Points on a hilly landscape, in no order, each with its height.
A climber steps from a point to the highest of its 2 nearest points, and stops where none of them is higher. Distance is the straight distance between rows; heights are no part of it.
Mim height 1.2: [-16   8 -52  -2  36 -17 -29 -28 -21  20  19   5  -7 -26 -27  31  35 -22
 -10  10]
Zor height 40.9: [-11 -14  -4 -17 -11 -29  -5 -24 -16  37  13 -18 -31  13  17  14 -25  15
 -16  31]
Rumev height 29.8: [ 29  11   4  26   7  23 -11  23  33  -7 -38  -6  24  -2 -22   6  40 -23
   9  -3]
kovom height 55.7: [-17   3  16 -11 -14  -4  -8  -8   6 -17 -22   3  27   2  12 -24 -44  10
  17 -26]
Zut height 19.6: [-30   8 -41  20   9 -15   2 -10 -30  29  22 -12 -20  10 -14   3  33 -31
 -16  -4]
feki height 49.4: [ -3  -3  -7  -7 -14   7   9 -23  -2  40  28 -20 -19  16  -2  12 -29  15
  -1  28]
kaze height 4.8: [-22 -12 -39  -4  36  -7   0 -19  -5   9  11   5 -13 -38 -32  19  22 -14
   1  11]
til height 38.5: [ -4 -19   7  26 -11  16  27  14  19  -8  22   6   9  -6  -3  -3 -33  20
  -6  -2]
Kat height 25.3: [-19   6 -22  17  10 -15  -2 -20 -44  25  22  -7 -26  31  26   6  29 -24
 -32  -1]
sote height 45.0: [-49 -20  -3  20 -14 -27 -25 -32 -10   4  35 -25 -30  17  17   4 -21  17
 -29  46]
luv height 60.6: [ 27  17 -10  -7   9  35   6  11 -10   8  40  10  14  -2 -42   7  31 -15
  -4 -24]
goni height 3.7: [ -6  13 -29  -8  27  -8 -20 -14  -3   5   5   3  13 -40 -24  45  56 -17
 -17  16]
kabe height 32.6: [  3  -7  -4  14  26   5 -31  -3  11  15 -25 -14  -9  16   7  28   0 -14
  11 -31]
Dolef height 60.8: [ -3 -12   7 -19  -6   8  36   5   4  10  31 -14 -19   1   5 -11  -7   8
   5  14]
tamo height 10.7: [-16 -21 -15  25  13 -11  -6   8  -2  23 -33  -4   1   6  -6   1  13 -25
 -24  -8]
dubok height 74.2: [ 31   9 -14 -21  14  32  -6  23   3  10  14  -4   8  -7 -16  24  29  -9
   3 -22]
zipu height 63.1: [-41   2  19  -1 -19   0  10  -6 -16  20  10   7 -16  21  20  -4 -40   8
   2  21]
Duta height 28.6: [ 49 -14  -8   2  17  16  13  -3  13 -25  43  31  -3 -26 -31  12   8  15
  -5  15]
Por height 29.7: [ 28 -16  -2  13  33  28  21  14  27   7  -7   3  -1 -25 -16  15  11   2
  12  12]
nere height 31.1: [-24 -11 -23  11  11 -34  -4 -14 -25   8  13 -10 -29  25  29  -1   6  -2
 -23   1]
bipap height 33.7: [ -5 -27  -6   0 -11  20  13  14  34  -7  12 -14   7 -26  -9   4 -21  39
  -2  14]
ripag height 21.5: [ -2  21   3  -5 -13 -46 -11  -3 -28  15   3 -13 -11  12  10  -3  -1 -21
 -21 -19]
Ruv height 30.9: [ 12   2  -6 -18  -5 -21   5   3  13  10  17 -12 -11  -6 -38  -3  -8  -8
 -11  -6]
guve height 82.3: [ 28   9  23  15  -8   7   3 -10  -4 -30 -15  25  46  -8   7 -43 -35  26
  34 -14]
piv height 52.3: [ 35  33  12  15  -9  13   5  26   0 -24  -9  25  40   0 -13  -9  18 -12
  -7 -21]
dil height 65.0: [-23 -32 -25 -16  33  -6 -23 -23   7  20 -11 -14 -26 -11  -1  20  10   4
   5  11]
gepuf height 42.8: [  0  12   1   9  -5  19   5  17   6   4  -3   8  12  15 -11  -9 -20  -5
   7 -24]
tig height 15.8: [  7  25   6 -17  -6 -28 -28   0 -32   5 -17   6 -13  12   4  16  16 -33
 -19  -4]
Luru height 59.3: [ 22   2 -10 -23  27  10 -12   9   8   0  -8 -18  -6 -17 -21  18  33  -7
   6  -3]
Tolad height 60.7: [ 19   3 -30  -4   5  16  26  -3  -8  16  61   8   1 -13 -48  -2  17   0
  10  -8]
fomab height 29.9: [-20 -25   7  -7 -14  13   1  -8  24   5  19 -22  -8 -16  -5  13 -25  31
 -17  36]
Nuva height 44.5: [-25   0  26  11 -23  23  15   5  10  -8   6  11  16  -7  15  -6 -50  33
  -1  16]
kanut height 56.6: [ -4  25  -3   6 -34   9  32  10  -9  -5  30  28   2  35  -8 -42 -29  17
  19  -9]
Nogaz height 37.9: [ -1  -6  17 -10   9 -14 -25 -15   4  -6 -33 -14  -8   4  22  -8  -5  -6
   6 -14]
ruvi height 53.8: [-42  16   5  -5 -15   3  20  -1 -23   5  -2  25  -7  22  22  -9 -28  -7
  14  -8]
sud height 42.9: [  5  21   1  13 -14  17  23  13  -8  -2  34   5   0  17 -32  -7  -7 -15
  -6 -19]
Fozu height 53.2: [-38   8  18   1 -29  16  19  -5   0  12  35   2 -33  22   5  12 -20  16
  12  38]
pobi height 18.8: [ 15   6  -6  20  -1 -10  -4   7  37  -8 -59 -19   3 -11  19 -12  -7  -6
  31  -5]
pado height 60.2: [ 32   4  -1   4  13  24  -3  32   6 -16   9 -11  22  -8  -4   8  12   4
   1 -31]
Bivof height 39.4: [ 42  28   0  20 -11  16 -17  33  22 -19 -24   0  46 -10 -13  -6  40 -14
  -4 -14]
Gud height 20.2: [  1  10   5   6   0  -1 -16  18   6  -6 -34  -5  20 -13   9  34  64 -32
 -22  12]
leb height 24.0: [ 14  13 -12 -12 -17 -35   3   7 -13   6  -4 -20  -3  -8 -33  -2  20 -21
 -17  -1]
Tib height 46.3: [-40  19  -7 -16 -31 -16  20  15 -22   4  -5  16 -14  27  20 -18   3 -14
   4 -14]
butuf height 29.5: [  0  -4 -20   7  24  -8 -24   8  -8   0 -32  -7  -2  -3  21  26  55 -25
 -12   3]
Lud height 22.1: [-28  12  -1   7   8  -2 -21   7 -17  -8 -39   5  14  -5  34   9  15 -28
   0 -23]
rotu height 46.1: [ 39  -3 -19 -12  22   6  -9   9  23 -20  -3   1   4 -33 -40  24  45 -13
  12   5]
Sut height 44.8: [-21 -16  36 -19 -13 -16  22 -18  -9   7  -2 -20 -18   8  13 -30  -8  -1
  -2  18]
vebam height 47.7: [-18  -1  18 -21 -18   7 -19 -10   6   0  -2 -13   5  13   6  -8 -40  27
   5  -6]
Tola height 52.5: [ -1 -21  21  -5   9   2  23 -15  -4  18   8 -15 -12  -7  -2  -4  -4 -15
   8   8]
peve height 10.4: [-31 -13 -14 -23   1   0  20   0  -8  14  12   7 -33  19 -10   1  18 -11
  -1   7]
Fiza height 47.0: [  8  -7  54   3   0  20  -2 -19  14  -9 -19   3   8  -2  23  -7 -34  18
  22  12]
Biz height 24.9: [ 66  -8  -7  27  24  20  23  19  25  -9   2  12  20 -22   3   6  19  13
  11   5]
Kes height 47.4: [ -7 -32 -16  18  37 -24 -29 -21 -10  -9 -24 -11 -26  22  32   2  29   5
 -27  -7]
nabo height 67.9: [  7  15   7  10 -42  12   7   2  -8 -14  41  29  24  27   5 -38 -47  41
  15   2]
kug height 37.3: [ 11  -6  -1  10   2  12 -15   7   4  16  -9   6  -3  10 -17  31 -23 -10
   1 -15]
gamaz height 38.6: [-12   9  31  -8 -33  -7  31 -12 -15   4  15  -2  -4   7  -1 -33 -20  -2
  17  12]
nisor height 49.1: [ -5  18  -8   9 -25   1  29  17  -1   5  44   6  -5  16 -14  -8 -26  11
  10  -7]
doso height 45.9: [-20   5   7   4 -12  15  36 -11   5   2  47  18 -35  19 -29   9  -4  -1
  21  32]
bikor height 7.8: [-17  -5 -22 -14  17   9  12 -15 -13  10  28  -3 -27  -9 -24  15  27 -27
   9   8]
zed height 8.4: [ 47  21  -5 -11  -9   2  27  19 -10  23  10  13   8  -2 -15   3  11  -8
  -3  -2]
Fam height 42.6: [  8 -24  26  -2  12  28  14   2  17  -5 -19  10   2   7   7  -2 -21  13
  27   0]
Keb height 56.7: [  3 -10  23  19 -14  19   1   0   3 -28  27  27  31  17  11 -50 -35  44
  -2  -3]
fov height 80.7: [-24 -37 -39  -1  36 -17 -24 -51  -4  21  15 -13 -28 -13  -7   5   7  15
   2  24]
pabu height 17.8: [ 21   5  11  16   0  -5  14   3  18 -22 -48   2  21 -13  24 -20 -20  18
  37  -2]
Nat height 22.3: [ 39  -5  16  -3  -9 -11  23   4   9 -19  40   5  12  -9  -5 -31 -18  14
   3  -7]
Luva height 38.3: [  8 -23   8  -1  22  19  -3 -11  29   5 -28  -9 -18  -1  10  20  -2  18
  23  22]
ribam height 41.4: [-15  -3  26 -32  -1  -4 -34 -19  -3   4 -22 -12 -11  20  34   1 -29  19
   7   1]
dizo height 23.4: [ 20   6  -6  19  10   2 -15  13  24  -1 -50 -21   9 -16   5   7  25 -21
  14  -6]
gugom height 49.5: [ 53 -11 -23  13  15  17  -3  36  10 -22  28   7  25  -3  -1  -9  29  12
  -6 -29]
zefi height 35.6: [-40 -33   6  -1  -3  -6 -17 -25  12   8  11 -33 -21   3   6   4 -13  27
 -26  29]
Neka height 26.0: [ 29  -4  12  -9   2  -4  12   8  19 -22  20  -9  -1 -21 -29  -6  -7   8
  -1 -12]
ferot height 38.2: [-34  23  -1 -13 -19 -21  -5   6 -36  -8 -28  21   0  20  11 -14   5 -28
 -10 -20]
kovos height 31.9: [-19  10  12 -22  -1 -10  -1   3 -20 -18 -30  32 -12   3  11   0  -8 -20
  -7  -9]
mugo height 34.2: [ -2 -36 -12 -14  28  24  13   4  21  25 -16  -9 -10 -17 -12  14   9  15
  22  17]
sufa height 55.6: [-18 -39 -17   6  27 -10 -16 -12   9  12 -27 -10 -23  10  31  17  14  -3
   2   0]
Pizez height 79.9: [-56  10  29   3 -24  -7 -19 -26  -8   2  -4  10  -4  11  25  -7 -40  11
  -2  32]
fovab height 66.2: [ 24  28  14  17  -1   6   3  10 -11 -35 -21  28  44  -9  -3 -26 -13  -3
  18 -28]
Gizub height 53.5: [ -7   5  41  -5  -5  -1 -31 -24  23 -16 -43  -2  10  -2  23 -10 -32  19
  31  12]
bomu height 11.0: [  5  14 -13  -8   3   7 -14  17   1  -7  -6  -1  23 -22 -23  53  61 -24
 -25  22]
zade height 38.0: [ 60  13 -15  18   1   7 -18  39  13 -28  17  26  34  -2  -2   5  47  16
 -27 -10]
Givub height 17.0: [ 12  34  -4  -2 -29 -28  14  25 -21  18   1  -1  -8  -5  -7   9  26 -27
 -29   0]
Mem height 14.6: [-22  -7 -36  17  22 -15 -16 -14  -3  25  -7  -4 -11   7 -28  14  18 -28
 -22  -2]
bovu height 11.9: [ 18  32 -23 -11 -19 -16  22  26 -14  20  26   1  -9  12  -5   6   4 -15
  -5  12]
gori height 48.2: [ 15   3   5   3   1  11  -2   7  22 -20  -7   2  15   1   0 -22 -25  16
  11 -38]
Mebup height 69.3: [-16  15  29   3 -25  18 -16 -18   6 -22 -42  13  43 -24  21 -19 -48  43
  36  23]
seviz height 59.2: [-52   1  21  14 -26 -29 -21 -34 -14  -3  18 -13 -21  20  30  -3 -34  -1
 -23  25]
vas height 41.5: [  2 -21  18 -17  -5 -12 -23  -7  21   5  -1 -36 -14  -2  -5   2 -32  21
   1  -2]
nikar height 27.1: [ -9  22  23   1  -3  -8  -7  10 -12 -27 -39  22   9 -13  18  10   0 -25
  -1 -27]
ketof height 25.0: [ 16 -18  -9  -3   8  22  39  10  16 -17  36  26  -8 -16 -23   3  -1  15
   0  12]
Tife height 54.1: [-31   9  35  10 -35  25  -9 -10   0 -11 -20   8  32 -11  15 -12 -48  34
   9  37]
moz height 33.0: [  2  16  12  -8 -27 -22  28   4  -9  -3   9   2   1  -9  -6 -31 -19 -11
  -9  -8]
rufet height 21.0: [ 51  -5   4  26  14   4  16  10  28 -20 -16   0  17 -22  15 -14 -12  15
  20   1]
sepip height 32.9: [-18 -20  -1   3  12 -29  -9 -28 -15  23   2 -24 -13   9  39  -1 -12  17
 -26   5]
Baren height 36.5: [  2 -22   3 -16   7 -28 -19 -14  12  -1  -3 -22 -23   4 -23  -7 -11  -2
 -11  -2]
Zilad height 27.2: [ -2   8  14 -11 -17 -32   6  -5 -21  -2  -5 -22   5 -11  16 -17 -14 -16
  -5 -19]
Zek height 38.8: [  1  -7  -5  11  29 -29 -36 -12 -17 -20 -31  -7  -6   9  36  10  42 -17
 -23 -17]
nava height 35.3: [ 41   1 -24   4  21  12  10   8  10 -20  28  12   9 -46 -38  15  37   4
  -1  11]
rek height 72.5: [ 11  -6 -24 -20   1  16  32   8   1  21  42  -9 -12   3 -23   0   9   9
   7   0]
nomap height 49.6: [ 29 -15   3  34   1  17   6  13  17 -22   3  30  30  12  19 -42 -23  37
   0 -20]
Nas height 12.6: [ 19  33  19   1   6  10 -15  25   2  -2 -29   0  20  -5  14  47  35 -23
   1  -9]
pefik height 49.0: [  7 -21   3 -32  19  12  -9   7  13   7  -2 -17  -5   0 -10 -13  16  -2
  11 -18]
Negeg height 17.1: [-18  16  -1  -2  -4   2   2  19 -21  14 -29  12  12   3  19  21  31 -32
 -11  -8]
vid height 43.1: [ -6 -26  11 -25  14  -2 -27  -8  -6  -1 -23 -22 -17  18   5  -5  21 -11
   0 -23]
sol height 67.6: [ -2  13   9  -6 -24  10   9  -9 -16 -23   0  21  42  -5  -2 -37 -40  27
  21 -16]
tozok height 38.1: [-35   3 -19 -18 -13 -27  -2   1 -22   3  -2   6 -27  38  35  -8  -3  -2
 -13   5]
Vegi height 13.2: [-22   8 -16  -3   0   4  10  12 -21  20  -9  12 -14  17  -7  18  21 -32
  -7  -3]

For each start below, name the point where the climber stops.
pobi: guve
goni: fov
Nas: fov
ripag: rek
Mim: Pizez
Nat: rek
nikar: Pizez
